Each row is a point on a landscape with many peaks, with its height.
From any point a climber takes the steepest step (rise divided by distance) to one of its 2 nearest points. It stops when none of these is higher. Distance is the straight distance between rows; heights are no part of it.
fop (h 344): [ 30  -2   7  -4  18   0   4 -12  16 -21  -8 -16  12   9  -2  -1  11   2
  -1  -2   3 -15   1   0   0  -7  29 -30]
punar (h 249): [-17 -14  27 -40 -47 -20 -15  18  19  21  -8   6   0 -23  -6  -4 -21  -5
   7  14   2 -13  18 -15 -27  32   6  19]
Tori (h 361): [ 16 -12  14  12  15  15 -13 -20   5 -17   2 -23   2   5  -3  18  20   7
 -27   4  -3  -8  14   6  -2 -10  15  -2]
Sek (h 417): [ 40 -36  -5   6 -20 -10 -24 -24  -4  -6 -23 -10  12  -7  -2  19 -12   0
  29  20 -10   5  23   5   1   1   0  -4]
pinoz (h 203): [ 22  27  -9  14  13  -2 -16   6   6   7   3 -38 -11  -5 -32 -14 -24 -19
  15  -5 -17 -14 -19  -9  -2  -1  18  10]
vunis (h 240): [ -5 -19  13  -7 -21 -17 -28 -22 -36   3 -21  11  -5 -29   7  32   2  20
  38  25 -10  12  17   6  -6  -1   5  25]
rav (h 309): [ 20  25  12  -9  -4   4  12   2  27  -7  12   9  -2  -3 -15 -43 -22  -8
  34  24  -2  17 -28   2   4  -4   9  16]
dadug (h 649): [ 38   6  -2   7  -7  10 -10   0  50   0  12   3   3 -32  15  14  -2 -37
   5   5   5  30  18   8 -21 -23  -2   8]
numu (h 609): [ 28   8   1  30   1  30 -10   8  37   1  12  -4   7 -10   8  15   6 -12
 -10 -28  12  28  16  13 -21 -16   4  20]
Nusid (h 232): [ 14   6  11 -20 -19   7  13  30  68   1  -7  10   2  -9  -5 -21 -21 -16
 -15  -4   8  -7   4 -12  -8   2  17  -7]
zabut (h 390): [ -2   5  24  -9  17  -4 -14  -2   1  -2 -23  -8   6 -31 -11  17  34 -16
  23  -4  23 -29   1 -45 -25  -4  24 -26]
Duz (h 292): [ -2   5  -6 -20 -17 -14  36   8  -2 -25  14  -7   5   9   6 -20 -25  -6
 -22  20 -15  13 -28  -1   6  30   6 -27]
vave (h 442): [ -9   1  26   2   9  19  33   4  33  -7  14  21  -4   6   4 -40  23  -7
   1   9  10 -18 -18 -30  22 -10 -24 -10]
Lonon (h 116): [-18  18 -19  -5  32 -25 -15 -10 -18  25 -16 -14   9 -14  -6  32   1  -1
  26 -26  26 -18 -17 -19 -12 -13  17  17]
Did (h 541): [ 31  -7  -5   3   1   3   2   1  14  -9 -11   3  24   3   7   3  -1  16
  19 -28  19  21   0  24 -17  -6  22   6]
Bazo (h 526): [ 28 -15  -7  16  -3   8   2 -23  -5  -5  18  17 -12  -6 -29 -24  -8  26
  43  12 -11  35 -12  18  28 -25 -22   7]
Zam (h 455): [ -2  13   2  -8   1  15  -5  -2  10   7   0  30  17 -32  44  32  24 -28
 -16  -3  16  30  11   6 -11 -12 -18  13]
zar (h 575): [ 12   0  -6  24   2  22 -14  17  27   5  -4   9  -7  17  11  -5  19   0
 -11 -13  12  -6   5   1   2 -36 -23  13]
botu (h 552): [ -7  16   9  -1  21 -10   4 -12 -22 -23 -11 -28  21   5  -5   6   9   2
 -27 -13   7  -9 -19  14  -5  12  25   2]
kezov (h 622): [ 16 -20 -30  16  11  16  13 -27   1   7  28  19  -5 -26 -31 -11   1  10
  30   5 -14  47  16  13  17  -2  -3 -12]
suna (h 692): [-17 -21 -10  11  13  13  10  -5 -40   5 -27 -13  29  22   5  13  13   3
 -22 -42  21  -1  12  15   9  -3   8  -8]
seke (h 520): [ -3  37  -8  18  51   2  27  -6 -11   3  27  -6   4  28 -26 -24  17   3
 -19 -14   5   2 -35  -5  12 -22  -9  12]
Tul (h 530): [-24  26  10  16  42  -8  -8 -33 -16 -17   1 -20  11   9  -6  17  22  -9
 -27  10   9 -18 -18  -7  -9  -2  13  -9]
mek (h 258): [ -8  23   0  -4 -22 -29  -3  -3  12   6  -6  -1  21 -29   6  11 -32 -29
  23  13  -1  15  -9 -14 -10  17  10   3]
Venu (h 301): [-14  -3 -11   0 -32  -5  -6  15  -7  27 -10  -6  -6  -6  -2  12 -17   0
   3  -7  -6   1  16   7   3  24   0   7]
karir (h 713): [ 46 -21  -6  16 -11  20  -2 -18  36  -7  21  18   4 -11   4   5   7 -31
  17   0  -4  35  17   2   9 -23 -15 -16]
padi (h 474): [ 23  14   2  24  14  20  -2  -7  13  11   5   6 -12  -5 -32 -27  -3 -12
  44  -6   2  -6  -9  -9   6 -30  -7  21]
fus (h 276): [  4  -6 -14 -38 -15 -14  15  23  34   4 -23  33   0  -4  33  22  -1  -2
   6 -25  12  -3  10   4  -9 -15 -15  -4]
rukel (h 71): [-30   7  -5  19  -9   5  21   8  24  -6  27  16 -22   1  23 -41   8   1
  -9   1  -6   6 -16   9  27  -1 -32  15]
Vufak (h 184): [ 13  15   5   6 -15  -3 -17  19  -1   9  10 -20 -16   5 -31 -22 -18 -21
   8  27 -16 -32  -8 -21  -7   2  -2   3]
nisof (h 180): [ -3   2  26 -12 -22   5 -18   4  30  -2 -30  -3  26 -14  28  19 -18 -21
 -36  -5  17 -16  35 -17   4  -5  -3  -6]
Galo (h 219): [ -1  -6  21 -34 -33 -19  -8  21  25  18   7  34 -14  -4   0 -20 -15   4
  20  22 -19 -13  14   0 -13  25  -3  15]
vis (h 537): [-56  -8   9   6 -18  22  -2   9 -46  10 -14 -20 -11 -28 -16   4  16   0
   0 -11  -5  -7  16  -6   3  27  -3   4]
tir (h 606): [  7  -8  -1   6  18  -5   7 -20 -52 -19  -2  -1  51  -4  -3  16  -4  25
 -24 -36   1  35  -5  23   8   0  19  19]
Bukon (h 274): [  3  16  -6  -3  25 -21  -9   2  -8  15   8  -5 -13  31   8   7 -10  14
  -8  -1   3  -3 -26  29 -16  -9   0  34]
midab (h 322): [ -4  -2 -10  -1 -21  -7  16  -4 -18 -18  -3 -12  25  14   3   0 -22 -10
 -30  21 -10  -1   3   3  19  25  -1 -50]
dorep (h 56): [-12  -9 -19   8  -2  -3  27  -1  17 -17  17  19  -3  12  31 -12   7  11
 -20  17   2   6  -4  17   9   4 -19  -9]
minam (h 427): [  1  30 -11  14  24 -15  -4 -23  11  -5  16  -3   1 -12  -6  18  -5 -17
  20  18   8  11  -4   2  -7 -12   0   8]
relov (h 303): [ 38 -12 -22 -12   3 -22 -13  17  27   8  -9  19   1  16  28  13  -3   1
  10 -21  23 -18  -1   1 -11 -28 -21  -1]
gol (h 299): [  1  -7  -4 -20 -19 -42 -17 -19   2   1 -17   6  18  -5  18  31 -19 -25
  -2  31  -1 -23  -5 -31 -10  -3 -12 -20]
Seta (h 321): [ 20  -1   1 -12   5 -22 -13 -19  25 -19 -24  -5  19  -1  12  15   0 -15
 -18  17  10 -27  -6 -22  -2  -9  -1 -30]
vapu (h 700): [  5  -8 -26  10  17  12  27 -15 -25 -18  27   2  -2 -10 -15 -13  -8  16
   5  14 -22  37   2   5  17   4  -3 -16]
Fen (h 612): [ 16 -10 -16   5  37  -4  -1 -25 -43 -22  14 -16  -3  22 -21  12  -2   6
 -19  15 -31  13  -4   3   6 -11 -12 -12]
Vib (h 576): [  2 -20 -13   9  19   6  -3 -28 -28  -5   9   9  -7   2  -5  26  24   7
   6  16  -1  -2  17  -5   1 -20 -20 -22]
buri (h 159): [ 35 -21   9 -28 -20   7  26  16   4 -12   2   7   3   8 -18 -49 -16  26
  12  10 -16 -18 -27   8  19  13  14 -11]
kigop (h 517): [ 26 -16 -17  10  13  -7 -12  -8 -13   5 -10   6  36  -9  -2  22  21  27
  10 -40  14  12  -1  25 -14 -14  16  10]
neton (h 408): [-38   2 -25  11 -14   1  24  21 -12  20  26  -6 -13   2  -2 -24  -3 -26
  14   0  -5 -10  10 -30  17   8 -18 -27]
Guf (h 557): [  8   2   6   5  36  -5  -6 -20 -37 -14   8 -18 -27  38  -9  -3   8  16
 -26  15 -21 -21 -12   3   3  -8 -14   7]
lel (h 481): [ 11  36   2  13  41  -6  33  -2  17 -14  33   1   5  22   3 -34   2  -6
 -21   2  14  -2 -32   3   4 -20   1   4]
pofa (h 163): [-17  17  -2 -11  -5 -25 -17  10 -10  25 -11 -25  -6  -3 -11   3 -26 -17
  10  24  -6 -22 -11 -27 -22  15  -3   6]
Kas (h 407): [  4 -25  -3   5 -35  15  -7  17  -7   8   7  -7 -15  -8 -23 -33   3   8
  10  11 -21   5  17   9  15  24   6 -15]
mut (h 351): [  9   7  20 -12   1  -6   3   3  21  -2   8   9 -15  12   1 -14 -12   9
  11  12   5 -13 -22  -5  -9   8  11   6]
fisat (h 634): [ 31   0  -8   1  -2   5  -1  -6  44  -1  23  35  -3 -12   4 -12   2 -29
  36  13  -5  16  12  -8   9 -44 -30 -15]
Kobek (h 568): [-61   9   7   7 -20  21  13  10 -21   5  10 -27 -15 -23 -12  -9  11  -8
 -13   9  -8  -4  12  -5  11  42  -1 -28]
nilo (h 213): [  7   0  -9 -15  17  10  17  29   3   1 -20 -10   2  32  -4 -12  24   8
  -4 -39  23 -38  -6 -17   8  -5  10 -32]
balep (h 235): [  1  -3  -3 -31  -6 -11   9  30 -14  15 -32   9  -1  19  24   9  14  26
   7 -46  26 -12 -11   3 -15   2  18  -4]
sekan (h 433): [ 11 -13 -21  15 -23  -9 -16 -12   7   8   3  13  -9  24  27  35  -4   7
 -10  -6   7  10  20  36   3 -28 -35  13]
fulit (h 567): [ -3 -19  24 -32 -14   8  -7  12  -5   1 -10  14 -28  30   5 -14  16  45
 -11  -7   3 -22  -3  28  -5  17   4  29]
Kune (h 412): [-15 -12  18  -9   7  14  -2 -13 -11  -2 -20  13  11 -17  13  13  21   1
  11  -6  19 -12  16 -25  -6   4   5 -28]
bili (h 450): [ 26  32   2   8  23 -19  18  -2  33 -17  12 -15  16  19  -1 -17  -7  -8
 -11   8  17  -4 -49   2  -8   0  21 -18]
nerub (h 596): [-19  -9  11 -23  -7 -12   7  16  -4   4 -10   3 -14  47  16 -12 -10  24
 -25 -16  -6 -10 -18  48  -8  30  -3  36]
rog (h 522): [-22   5  14  12   2   8   0   3 -19  -2   5 -10 -37  36  -5  -8  14   9
 -43  13 -16 -31  -1  13   9   1 -12   5]
baro (h 234): [ 29 -12   9   4  -4   5 -33 -13  17  -6 -29 -26   2  22 -23 -11 -18   0
 -30  19 -19 -35  10   7  -7  12  21   1]
Didol (h 619): [-48   2   0  39  -6  22  -4 -13   8   5  13 -12 -28 -18   7  -3   8  -7
 -18  -5  -2  21  25  15  14  13 -20  10]
luso (h 626): [  4   5  -7  18  34   3 -14 -39 -25  -1  16  -8   4  -7 -21  23  24  -9
   6  30  -4 -11  11 -32   1 -18  -3 -17]
Zene (h 464): [-65  13 -10  29  -4   9   3  21  14  12  29  -9 -40  17   5 -26  -8 -28
 -20   2 -13  -6 -11 -13  13   2 -20   8]
sez (h 527): [ 29   1   3  43  13  19  -3  -5   9  13   0  12 -15   7 -19 -24  15   6
  15 -13  16 -11  -3   3   7 -42 -30  26]
retid (h 98): [-24   4  -2 -18   7 -13 -19   6 -48  14 -15 -20 -22  23 -12  15 -10   2
   6 -32 -17 -12  -8  13 -10  12   5  14]
Dis (h 663): [-21  -4   0   0  -1  -3  -9   2 -39  -7 -27 -10  51  24  27   8  -6  -5
 -25 -30  23   3   3  -7  15  -1  16  -5]
famos (h 273): [-10 -22   8 -18 -45 -12 -19  23  14  21 -21 -11  -8   4   0  -2 -29  -7
 -13  18 -11 -21  23  -6 -13  19  -6  11]
pel (h 610): [  0  -5 -15  38  17  16  -8 -10  20   8  10  12 -22  11  15  13  12  -7
 -10   7  -8   2  22   4  -6 -27 -29  10]
maf (h 207): [-27  -3  12  -5   7   8  -4  19  25   5   9  24 -25 -20  17   4  29 -16
  -3  20  -2 -30  12 -45  -8 -14 -38  -4]
Fafa (h 403): [ 38 -17 -24  15 -21   2  -4  -9  28 -14  13  24  11  20  17   9   3  14
  -8   4   7  19   6  31  -5 -24 -18   0]
nen (h 84): [-39   2  -7  -9  19  -4 -15  -1 -76  14 -14 -27   4   6 -18  25  11   7
  -5 -22   0  -9  -1 -11   5  17  -8   5]
seku (h 293): [-19  16  18   3   9 -11 -33 -15 -46   8 -26   0  21 -21  11  12  -4  12
   8  -3  12   4  -1 -19   1   6  43  40]
ruke (h 515): [ -6   7 -15  -6 -26  -8  -5  29  29  23  18  30 -18 -22  24  21 -14 -35
  20   4   0   9  22 -18  -2  -8 -39   1]
dur (h 45): [-14   7  -5  22  18 -10  17 -11   0 -17  23   0  12  28  27   2   4   8
 -49  23  -8   3 -11  20   4   5   3  -2]
Vese (h 127): [ 16  -2  -2  -9 -24   9 -21  39 -17   4 -15 -31 -11   0 -26  -7 -24  22
  -1 -26 -22   5  -4  14   5  17  13  10]
diz (h 546): [-40   3   7 -17  -4  -2  25  23  -7  -9   4 -14 -10  39   6 -18  -5  20
 -50 -16 -12  -5 -31  33  14  25  -3   2]
Zuze (h 431): [-14  -2  14 -12   8  10  -3 -16  -8  -3  -9  25  21 -25  43  26  27   5
 -13 -11  20   6  15  -9  -8 -12   2  -3]
Lapo (h 231): [-18  24  13 -24  11   5  13  24  34  13  18  26 -28 -20  16 -11  31 -31
  11   7  11  -9  -1 -33 -15 -19 -22   2]
vope (h 491): [ 21 -18 -33  14  23 -13 -16 -13 -25  11 -14  11  35 -14 -13  41  -5  16
  25 -21  20  26   6   8  -5 -14  13  26]
dar (h 196): [-10  -2  12 -21 -26 -15  -3  -3  26  -4  -7  12  31  -3  34   5 -34 -10
 -50  16   4  -5  18  -8 -11  11  -4   4]
Fif (h 508): [ -2  10  -5  15  51  -1   9 -16  -7  -7  12   2   7  28   3   8  33   9
 -28 -10  14 -26 -12  -8  -7 -19  -4 -13]
dasa (h 440): [-37  13 -19  32   6  -3  11  17  -1  26  19  -5 -20  17   5  -2  -9 -27
  -8 -11   3  -5   1 -20   6 -12 -20  -7]
tafe (h 225): [-13   3   8 -21  21  -1 -10  24  -3  10 -24 -15  -3  19   1   4  21  15
  -6 -36  21 -34 -10   3  -9   0  16   5]
Ton (h 112): [ -3  -3  -5 -23 -14 -20  -8  20 -33   5 -20 -20   8  15  -9   6 -28  -3
  -7 -38  -7  11 -17  20   1  13   6  15]
Dol (h 614): [  0 -20  10  -5  10  10  -8  -5 -19   4 -16   6 -32  15   4  10  28  40
   3  -1   3 -14   7  22   0   0  -7  18]
Poven (h 574): [ 28   2   1  21  -1  29   0   1  23 -17  12  16   4   4  -1  -9   8  14
  -1 -21  19  33   8  45  -4  -7  17  17]
Ner (h 253): [ -3  35   2   0  -9   9  26  28  62   4   6   6   2  -5   8 -17 -23  -9
 -12 -15   3   5  -5  23   1   0  12  18]
Mabab (h 560): [ 40  12  -8  14  20 -13  -3 -15  34  -5  13  29   7  -5  13   4   5  -4
  23  13  20  10  -1   3  -7 -41 -25   7]
dono (h 250): [ 17 -27  12 -25  -3  14   9  15 -13   9 -16  15  -4   4   8  -7  28  46
  30 -24  17 -15  -6   0  -3   2  20  -5]
lami (h 439): [ 36 -14  -6   1  -8   0   7  -5  20 -11  24  28  -9  17   5 -17  -4  25
  20   8  -7  28  -9  36  14 -21  -7  11]
Nalob (h 628): [-16  24 -16   3  14   0  30  -4 -19  -6  42 -13  -8 -11 -18 -31  -3   4
   9  17 -13  30 -19  -6  16   8 -13 -13]
zuvo (h 479): [-21 -28  -4  19  -5  31  14 -17   3  -8   4  -8  -5 -15  -6  -9  36  -8
 -12   4  -1   6  26  -5  13  15  -9 -38]
tepa (h 189): [ 13 -22  26 -34 -19  -5  23  24  11 -25  -8   5   7   2  -8 -31 -17  37
  -6  -1  -5  -2 -17  17  -1  34  29  -7]
vabuf (h 370): [ 59 -18 -25  16  -9   7   1   1   6  -5  -6  -9  10  37   9  11  -7   8
   0  -5  -2   2  13  17  15 -21  -4  -7]
nono (h 335): [ 49 -14 -25   3  -4 -17 -15  -6  12  12 -12   0  -9  28   2   0 -16   6
  24  -6   1 -15  -1   2  10 -29 -14  -5]
dap (h 167): [  2 -14  16  -5 -18   6 -43  -8  20   2 -24   9  10  -3  27  27   3 -12
 -29   1   8 -21  31 -15  -7  -5 -20  16]
zal (h 516): [ -2 -20  -9   5 -18   4 -12  -3  -5  14   2   9  -9 -18  -4  19  14  -7
  38   4   0  22  30  -3   1  -7 -18  -8]
nafim (h 275): [-10 -22   2 -29 -28 -36   3   4  -6   4 -17  26  13  -2  26  24 -18  -5
  -5  14  12  -7   4 -13  -9   4 -13 -13]
muni (h 347): [-12  -6  -9  11 -37  -2  10   5   4  -3  12 -10  19 -12  -1  -6 -14 -30
 -16  20 -16  13  20  -9   7  20 -17 -45]
darof (h 251): [ 16 -21  18  -3 -29 -14 -24  -3  26   1 -26  -4  13   8  -3   9 -28 -11
 -28  29 -13 -34  33 -10  -7   4   6  -2]
gug (h 211): [ -1  -7   4 -20 -30  -8  10  19  49   0   4  20   6   7  19  -1 -38  -9
 -32   6  -6  -2  16   5  -3  16  -1  -2]
kufi (h 271): [ 26 -19   8 -14  16  27  15  19 -18   0 -21  -4  -5  -3 -20 -22  29  22
  39 -23  11 -24   3 -15  -1  -5  16 -13]
nuzeg (h 398): [  5  10  17  -5  31   6  -6 -22  20  -3   6  20  10 -45 -12  17  15   2
  41 -20  19  30  -1   8 -20 -10  28  11]
zomek (h 297): [ 20 -18  -4 -19   4   2 -10   6 -41   1 -23 -17  -3  -9 -29   8  17  13
  36 -14  -9 -20  -1 -18  -9   6  15 -27]
vimus (h 277): [-19   9   5   0 -19 -11  -3 -15 -20  10   1   3  39 -40  -3   7  -8 -21
  36   2   2  27   8 -16   1   9  22 -18]
Kuze (h 514): [ 56  -1  11  10   9   9 -26 -18  44 -14   5  19   3   2   5  -3  19  -4
  22  10   9 -10  -5  -4  -6 -39  -2  11]
kilaf (h 685): [ 12   0  -3  14  41  11 -20 -25 -28  -8  -2 -25  -8  -4 -37   5   6   6
   8  21 -23  -5   6  -5   1  -9   5  -7]
busu (h 272): [ 17  20  14   1  -7   2  15   5  41 -14  15  -6   7 -11   3 -26 -20  -3
   9   1  -1  30 -14  32 -10   0  31  10]
zavo (h 376): [-17  10  -9  11 -13   5  21  12  12  -1  19  -7  -5   6  -9 -21  -3 -19
  -7  27 -12  -4   0 -25  13  13  -6 -29]
Rolat (h 190): [-21  -9  21 -21   6   6  -6  16  15  -1  -8  24 -25  -6  41  14  32  -7
 -37  21   4 -33  22 -26 -23 -14 -31   0]
lagi (h 458): [  9   3 -17   9   5   2   1 -21   2   8   0   4  27 -16   1  33 -17  -7
  25  -3   1  32  12   3  -2 -12   7  12]
kalif (h 573): [-10  31  -4   3  39  -7  28  -8 -21  -3  25 -22   0   1 -27 -18  -1  -4
  -4   5 -11   0 -23 -21  11   7   4  -7]
Dif (h 646): [-26   2 -11  36 -12  20 -12  13   8  11  -2   2 -33   0  10  10  13 -12
 -24  -8  -8  13  32  -2  10  -8 -32   4]
Gom (h 382): [ 20 -19  11  15  -2  12 -23 -28 -14 -14 -32  -9  16  -2   1  14 -10   3
 -11   8  -1  10  21  16   0  -4   8   9]
ribo (h 269): [-14  26   2 -11  -1 -16  26  -1   8 -12  10 -20  22 -13  -8 -12 -28  -8
  -5  20  -5   8 -38  -5  -6  32  21 -17]
nug (h 393): [ 22  -8  19  -3   3   5   8   5  12 -11   5  24 -12  12 -11 -34  11  10
  15  11   8  -7 -12 -11  17 -20 -15  -2]
giko (h 298): [-15   7  23   3  -7   4   4  -9 -22   5  -8 -26  10 -27 -13   7   1 -11
  28  14   1  14  10 -11  -8  24  13 -12]
tinev (h 475): [-28  17  19   7   9  20  39  16  17  -3  15  12  -1   9   7 -38  16   9
  -2 -16  17 -11 -21  -3   5  -1   4  -7]
dobe (h 175): [ -5  -8  19  -5 -16  14 -14  14  29  -7   2  13 -13   3  23   8  12   5
 -40  14  -6 -21  23   1  -4  -4 -19  12]
fiten (h 254): [ -9   9  -3 -23   6  -3   5  24  27  13  -8  21 -10 -22  21   2   6 -19
  16 -15  13  -8  -1 -24 -25  -2  -3 -13]
Dav (h 332): [  4   2  14 -19   4 -21  -7 -16 -33 -19  -6 -12   2 -21 -12  23 -19  22
  13  -1 -22  12 -19  18  -5  29  28  24]
nul (h 633): [  6   3   2   1   0 -15 -12 -13 -45 -22 -17  -8  61  11  15  12  -7  10
 -12 -34  16  22 -18   8   8  -7  38  18]
fimod (h 505): [-46 -21   4  22  -2  34  -2  -6 -24   6 -10 -15  -4  -9  -7  10  34  -6
 -16  -5   2   0  37 -18  14   8 -10 -18]
fumo (h 492): [-33  18   7  19   8   4   8  17  -1  13  19 -13 -35  30  -7 -32  -5  -7
 -31  17 -13 -12 -26   2  18  13 -13  21]
Guma (h 378): [ -7   0  10  -6  39 -10  11 -29   4  -6   7  19   6 -33 -14  16  22  21
  32   6   7   9  -3  -3 -15  -9  25  -7]
ver (h 128): [-21  13 -14 -17  34 -31  -4  -7 -13  25   0  14 -12  12   9  28  20   5
  14 -22  21 -24 -21 -18 -14 -12 -14   6]
fese (h 323): [  3  -6   2  -7   8   8  -1   4 -35   5   0 -21   2 -29 -35   2   2   6
  41  -1 -19   3   5  -3  -6  20  20 -14]
fedeb (h 467): [  7  14 -24  -2 -17 -15 -19   8  11  16   4  18 -17  -9  40  34 -14  -9
   2   0   1  13  12   3  -8 -22 -32  10]
Toren (h 529): [ -2 -19 -17  12   3  12 -13 -34 -12   2   3  20   2 -15  16  39  24   0
  15  15   6  27  40  -2   2 -15 -23 -15]
zosu (h 488): [-11 -13 -20  -2   4  12  11 -21   8  -1  10  30   6 -30  31  33  22 -25
 -12   6   9  22  26   5   6 -18 -34 -12]
nefib (h 355): [ -3   2   8  -3  19 -24   5 -18 -13 -19  -3   8  25 -25  -2  25  -7  23
  23  -7   6  16 -20  13 -13   3  33  18]
binad (h 328): [-28 -12 -29 -19 -32 -12   7  16 -20  17  11  -3  -8  19  14  -2 -20  16
 -15  -1 -19  -4  -2  12   3  28 -12   7]
batem (h 597): [-67  11  18  27 -12  26   3   5  -2   0  -5 -16 -32  -7   0  -4  11   4
 -27   1 -10   6  23  22  17  40   1   4]
niliv (h 589): [ -6  -3 -17   5 -32  -7  -9  17  -3  28  10   5 -27 -12  -6   7  -6 -31
  29  18   2   9  22 -21  -4   1 -26 -19]
fini (h 360): [-33  -2 -28 -11  -7  -3  24   6 -33   6  15   7 -19  17   6   2  -6   7
 -17  13 -11   2  -7  -8  17  21 -20 -18]
Kezo (h 119): [ 18 -14  -4  -8 -42  -3  30  19  10  -1  14  11  -9  15 -20 -54 -29   8
   3  12 -18  -1 -19  10  31   7 -14   4]
papiv (h 579): [ -1  12 -11  18  27  -1   3 -13 -28 -16   7 -15  28   3 -10  16  -7   7
 -17 -17  -3  24 -10  30   1   5  16  12]
Sodo (h 144): [-16  19 -13  -5  11 -27  -1  14 -14  32   6  -4 -26   2   2  10   0   2
  18  -1  -2  -9 -16 -23  -8   6 -14   7]
vif (h 162): [ 17   2  16 -25  -9  -5  -7   6   0 -13   5 -15 -14  -1 -39 -30  -1  -2
   2  30 -25 -31 -11 -22  -9  25  20  -4]
sobok (h 312): [-41  14   8  10   2   1 -14 -14 -45   7  -8  -6  16  -8   7  15 -16  -2
  -9 -10  -2  20   1  -2  10   5   9  35]
pep (h 300): [ 19  19   7  -4  15 -18 -11  -2 -20 -12   0 -12  -5  14 -13   9 -23  16
  -1   9 -15   9 -25  32 -15  -2  19  39]
bolu (h 504): [ -6   6  -1  -7   0   8  34  26   4  -3  10  -5 -12  25   6 -24  -1  12
 -24 -16   7 -16 -24   6  11  12   5 -11]
Zali (h 331): [-44  11 -12  15   4  -5  16 -15 -36   7   5  -3  10  -1   8  17  -9  -9
 -20   2   1  11   0  -7  13   8  -8 -10]
Kazu (h 426): [ 19   6   8   5  16  27  -4  -2  19   6  -5  -7  -2 -26 -22  -1  20   0
  51 -15  11  12   1 -11 -10 -17  18   9]
Negi (h 468): [ 47 -16  10   2  -5  -6 -31 -23  24  -9  -4   0   1   0 -19  -6  11 -10
  27  18  -7   2  17   1  -5 -22   0 -11]
sif (h 362): [ 21 -11   9   4  -1  32  -4   7 -17  -6  11 -18 -18 -11 -48 -33  15   1
  30   6 -15   4  11 -10   6  16  17   0]
faz (h 212): [  6 -17  30 -26 -23  20  21  25  37 -13 -11   6  15  -5  -5 -25  -2   6
   3 -11   9 -12   7  -4  -6  18  30 -18]
Moni (h 242): [ -7  18  -7 -10 -25 -27   9   8   6 -11   5   3  35 -11  28  14 -44 -21
   2  -8   4  24 -25  -7   0  19  30  11]
tima (h 445): [ -6 -12  -5   7 -17  31  17   8   3  -8   5  -6   0   0  -8 -30   7   6
 -10  -7  -8  12  14  14  31  12   6 -21]
dagaz (h 221): [ 41  12   0   2   3  -8 -30  -9  21 -12 -24 -41   0   2 -34  -8 -21  -7
 -11  10 -20 -12 -13   8 -14   6  28   9]
zake (h 143): [ 20  -4  16 -29 -11   0  -7  24 -26  -5 -11 -25 -23   7 -39 -23  -6  16
  -2  -5 -28 -14 -18  -3  -7  23  20   3]
budo (h 660): [-23 -21   2   8  12  22   5  -2 -41  -3 -20  -9 -12  19   8   8  24  19
 -27 -21   4  -5   3  30   7  12   6   6]
getar (h 88): [ -4   5   0  16 -21  16  27  12  16   8  17   6 -16   2  -4 -52 -13   4
   1  -4  -7   6 -23  13  36  11 -25  10]
fedod (h 270): [-15  -6  19 -11 -22 -16 -45  -8 -50  18 -28   0   3 -17  10  19 -20   1
  29  14   2   8   5 -21  -7  15  13  37]
tege (h 430): [ 11  38 -13   5  36 -32   2 -23  15 -15  10  -9  19   2   5   9 -20  -7
  -5  16   9   1 -25   0 -16  -6  20 -21]

For each start below, name the point where the climber stops.
Fif: suna
Lapo: vapu
nafim: karir
Ner: nerub
midab: kilaf
minam: karir
sif: Dif
zabut: kilaf
